A landscape with many valleys, sampled at points; each row gives a point and its height.
A ball rolls from a point to the lowest of its 2 nearest points, and stops where none of them is lower. Distance is the straight distance between rows; heights are no part of it.
<891> (h 1.22): [115 151 134 182 147 136 130 150 139 182  97  83  97 120  87 147 132 131
 182 109 116 136 121]
<163> (h 1.61): [123 112  98 196 133 114 134 178 121 135 112 124 136 159 117 165 151 138
 198 115 101 129 111]
<302> (h 3.40): [117 127 164 108  98 116 139  92 106 112 120 119  78 134 199 152 154 139
 105 148 169 121 146]
<274> (h 1.04): [135 150 167  90 169 163 104  81 126 151 126  85  65  99 137 113 104 151
 121 130 179 162 103]
<437> (h 6.78): [144 128 126  47 129 141 114 112 144  93 187 172 172  90 101  67  96 124
  62 144 140 123 127]
<781> (h 5.36): [107 118  91  67 120 125 102 114  92 175 156 115 142 102 103 149 110 145
 161 111  96 158  75]
<555> (h 5.85): [116 113  99  34 106 114 111 108  97 151 175 145 152  96 111 131 122 141
 131 130 117 149  81]
<486> (h 2.67): [ 99 152 129  71  47  88 127 118 114 132 140 142 144 121 140 140 133  84
  70 121 102 107 162]
<531> (h 4.75): [112 153 153  78  55  75 149 122 122 148 150 134 101  93 133 141 176 127
 111 154 160 112 134]
<182> (h 4.59): [135 122 117 180 219 208  86 115 130 111  99 100 127 156 143 122  84 139
 146 107 111 150 131]
<224> (h 3.73): [173  94 127 175 197 174 114 152 144  86 121 122  92 170 153 117 128 168
 169 150 195 157  88]
<256> (h 5.49): [123 155 125 113 121 121 137 118 146 148 130 145 173  93  74  96 103 100
  93 117  82 110 149]
<125> (h 2.66): [119 136  89 156 140 120 141 145 132 156 113 130 198 122  67 111  89  95
 123  93  32 113 130]
<254> (h 4.15): [121 142 129 171 187 177  99 113 129 143  94  87 115 142 128 137  95 131
 157 103 111 143 135]
<248> (h 6.19): [116 124 118  19  89 105 119 107 111 136 181 155 147  89 113 116 131 132
 102 148 140 135  92]
<187> (h 3.65): [132 127 108 201 151 124 152 179 152 144 111 139 167 131  75 123 135 129
 177 116  91 114 130]
<231> (h 2.69): [108 128 116 103 113 122 123  92 101 123 114 124 155 144 156 141  94  94
  85  99  66 125 148]
<663> (h 2.62): [116 159 125 164 145 130 131 119 129 168  98 105 137 128 101 135  99 112
 135  96  70 128 143]
<90> (h 3.55): [102 160 136  48  52  88 129 118 129 153 155 147 146  90 102 120 137  96
  73 135 117 109 149]
<156> (h 4.52): [116 122 121  48  71 116 101 119 117  90 175 165 168 122 143 112 122  95
  64 132 118 113 152]
<871> (h 4.32): [144 141 170  90 105 115 143 114 145  85 149 145 103 117 155  94 143 126
  68 172 190 113 154]
<887> (h 6.70): [125 120 132  48 125 145 109  80 111  89 160 150 147 118 159 103 100 122
  67 134 136 128 142]
<510> (h 3.08): [113 150 175 117 108 125 140  70 119 127  97 117  82 129 181 145 127 118
  81 134 142 121 177]
<762> (h 4.37): [112 151 136 195  98  95 152 141 126 152  75 114 114 164 144 170 143 109
 144 114  89 109 158]
<271> (h 3.51): [115 132 139 110 117 140 119  85 115  94 111 140 147 148 176 131  97  97
  62 118  94 112 184]
<139> (h 5.52): [108 178 158 110  53  79 155 122 145 162 122 133 121 101 100 134 152  89
  82 131 117  97 174]
<328> (h 2.39): [133 116 121 223 149 132 136 177 140 125  86 124 130 172 135 155 157 138
 201 128 124 120 130]
<795> (h 0.45): [115 114  85 173 146 128 117 173 107 157 129 107 139 147 100 164 133 140
 206 102  93 146  96]
<674> (h 6.23): [144 110  91  99 130 137 119 154 152  92 178 184 218 107  79  74 103 107
  90 124  98 107 136]
<120> (h 4.54): [112 159 132  76  84 106 134 119 137 154 145 141 165  92  83 109 113  97
  80 121  90 111 149]
<372> (h 4.53): [133 146 115 157 156 136 138 133 157 142 118 144 193 105  67  89  87 105
 104 105  56 104 155]
<878> (h 6.77): [147 105  94  76 148 148 113 126 140  81 181 177 199 105  97  74  96 123
  83 129 113 122 125]
<59> (h 1.69): [130 128 105 180 152 125 141 185 145 178 132 124 148 101  49 122 135 145
 191 121 110 132 102]
<262> (h 4.97): [117 108 101  65  68 102 109 147 121 100 179 170 186 125 121 118 130  94
  87 124  97 111 136]
<773> (h 4.95): [130 101 116 167 194 190  97 106 112  89 103 126 137 178 183 139  91 143
 133 110 107 138 143]
<801> (h 3.74): [141 109 113 131 176 161 109 128 124 120 142 115 109 128 123 125 118 161
 165 127 151 158  94]
<584> (h 1.56): [152 131 168  86 149 142 126  86 125 114 142 109  74 111 158 106 121 159
 110 152 197 154 105]
<365> (h 4.40): [161  86  91 142 158 134 133 157 129  88 160 164 135 150 127 123 141 163
 165 141 161 140  95]
<616> (h 3.56): [113 156 125 150 164 157 106 101 122 167  97  86 116 129 111 141  90 119
 139  91  81 139 135]
<75> (h 3.95): [112 139 155 179 105 109 150 118 122 127  76 121 106 161 177 166 145 113
 118 129 118 108 177]
<417> (h 4.18): [157 119 159  75 119 119 136  98 124  73 161 139  90 132 189 102 135 149
  74 177 203 133 122]
<741> (h 3.49): [163  88  96 181 194 172 110 175 139 102 134 121 106 164 126 130 139 166
 197 136 173 156  80]
<721> (h 3.34): [130 113 103 159 153 138 122 181 131 158 144 107 102 120  81 150 152 160
 209 127 157 153  76]
<598> (h 4.00): [164 100 149 145 138 127 146 133 136  73 132 136  90 160 188 115 154 156
 125 169 202 131 117]
<33> (h 5.11): [116 161 151 111  51  70 154 146 140 143 138 143 119 100 112 137 178 105
 101 147 145  94 162]
<793> (h 2.84): [140 104 126 205 167 153 121 163 138 104  93 128 115 179 162 151 150 152
 189 138 150 129 125]
<655> (h 2.74): [105 114  88  81  84  95 126 125  98 144 145 131 173 127 120 146 115  98
 121 105  64 129 109]
<20> (h 2.51): [131 146 143 211 169 154 129 152 157 156  82 101 117 137  95 131 128 132
 175 115 119 129 137]
<52> (h 2.53): [112 142 125 146 150 141 114 159 128 189 124  77  85 105  81 151 142 147
 193 121 149 154  91]
<71> (h 1.81): [123 169 177  97 146 152 118  61 131 166 109  95  78  90 131 114 105 132
  99 122 150 143 140]
<511> (h 4.84): [120 147 142 201  96  90 170 163 149 137  86 135 128 147 125 150 168 109
 148 135 115  95 166]
<386> (h 4.10): [164 103 110 126 164 139 128 143 130 109 160 137 116 127 119 108 131 167
 161 145 172 153  81]
<380> (h 3.64): [120 126 158 154 112 116 141 116 119 120  97 121  84 148 185 156 160 133
 130 140 157 117 156]
<421> (h 4.78): [126 103  82 103 145 136 112 135 107 139 164 133 155 118  98 134 114 148
 169 115 103 146  84]
<774> (h 5.51): [134 108  98  87  90 110 119 165 142  91 187 187 196 117  94  95 134 106
  96 137 120 106 136]
<56> (h 3.33): [132 110  93 146 144 126 132 184 132 177 157 125 131  99  55 126 142 160
 200 127 137 147  72]
<875> (h 5.15): [131  84  73  95 122 116 126 147 107 115 173 159 168 129 115 137 136 142
 159 125 114 134  88]
<908> (h 3.87): [187  91 136 162 179 150 132 144 145  69 130 133  93 166 169 101 134 169
 141 167 203 148  94]
<414> (h 1.08): [104 114 114  84  71  93 128 112  85 122 144 132 126 143 179 174 150 120
 120 125 114 125 128]
<190> (h 0.51): [114 148  97 181 151 126 137 144 131 164  93 108 169 139  81 125  88 101
 132  82  34 120 126]
<395> (h 3.22): [154 113 145 204 172 153 141 155 159  93  91 143 124 163 151 112 145 145
 159 145 160 122 140]
<136> (h 2.59): [115 173 177 108 119 138 137  61 131 152  96 107  89 107 149 129 106 112
  74 120 130 122 170]
<883> (h 4.17): [137 174 183 178 155 138 153 113 173 175  84 102  93  84  80 102 129 125
 127 125 151 121 150]
<109> (h 3.39): [136 161 166 211 183 162 134 137 177 167  72  95 105 109  82 108 123 128
 154 119 143 127 143]
<313> (h 3.52): [164 120 178 212 180 162 141 152 165 106  72 116  88 163 163 110 153 147
 155 150 194 126 130]
<69> (h 4.06): [113 125 133  62  91 133 103  88 112  88 146 151 156 132 172 119 106  92
  49 123 107 114 172]
<41> (h 5.19): [115 113 121 135 167 173  95  87  97 109 109 108 121 160 183 146  90 133
 122 106 101 146 140]
<828> (h 4.20): [122 116  98 129 168 158  99 125 113 142 140 108 128 127 113 136 103 145
 169 106 110 154  97]
<324> (h 3.20): [136 103 113 188 177 165 108 164 132 122 118 105 105 162 133 147 141 157
 199 129 159 152 100]
<359> (h 4.71): [146  82  80 128 134 120 136 157 121  78 168 175 166 151 130 129 147 143
 150 140 138 125 107]
<726> (h 2.14): [113 133 103 142 120 109 133 147 112 171 127 112 133 118  95 151 131 132
 174 105  91 137 109]
<174> (h 1.06): [106 122  95  85  99 113 119 107 112 127 128 131 188 126 120 125  90  84
  85  98  48 124 130]
<366> (h 4.74): [129 180 192 139 122 115 166 102 163 179  91 108  79  76  92 110 144 121
 107 132 161 116 152]
<454> (h 4.51): [122 144 158  76  77  95 141 118 128 115 155 141 103 102 147 121 161 129
  88 159 175 114 140]
<212> (h 1.88): [ 99 123 121  60  50  94 117 102  93 117 144 135 140 136 174 161 132  95
  80 122 103 118 145]
<110> (h 6.51): [131 134 131  38 115 128 118  95 126 106 176 154 146  95 125  93 108 125
  78 142 143 128 126]
<727> (h 1.96): [100 107  93 118  76  82 135 140  82 132 131 125 144 157 157 181 144 115
 149 113  83 129 113]
<405> (h 3.67): [157 120 192 196 145 137 149 142 153 111  78 108  65 155 183 126 175 151
 142 160 208 123 129]
<341> (h 5.20): [119 176 178 130  90  98 158 101 144 168  99 117  94  97 113 134 150 109
 101 132 142 108 167]
<257> (h 4.09): [179 105 157 109 131 117 140 118 127  76 147 122  71 144 190 112 152 164
 104 182 218 140 101]
<744> (h 2.68): [107 104  89 109  82  92 132 144 100 115 146 143 172 147 142 156 131 106
 129 112  80 117 127]
<7> (h 3.80): [138 124 181 165 131 128 146 118 135 113  88 112  63 144 187 137 161 145
 122 156 189 125 144]

Where does a ball stop that starts at each point below?
<341> -> <891>
<555> -> <801>
<773> -> <190>
<41> -> <190>
<257> -> <795>
<139> -> <795>
<875> -> <801>
<313> -> <795>
<324> -> <795>
<120> -> <414>
<302> -> <274>

Call two points neighbours if one is among the 2 nearest of the other. Go from one point of each pair to the other, from neighbour to neighbour, staying as low as possible. Name the highest point that can't be avoided.
<174>, <190> -> <256>
<174>, <414> -> <655>
<110>, <174> -> <887>
<59>, <795> -> <721>
<891>, <795> -> <726>
<274>, <795> -> <7>
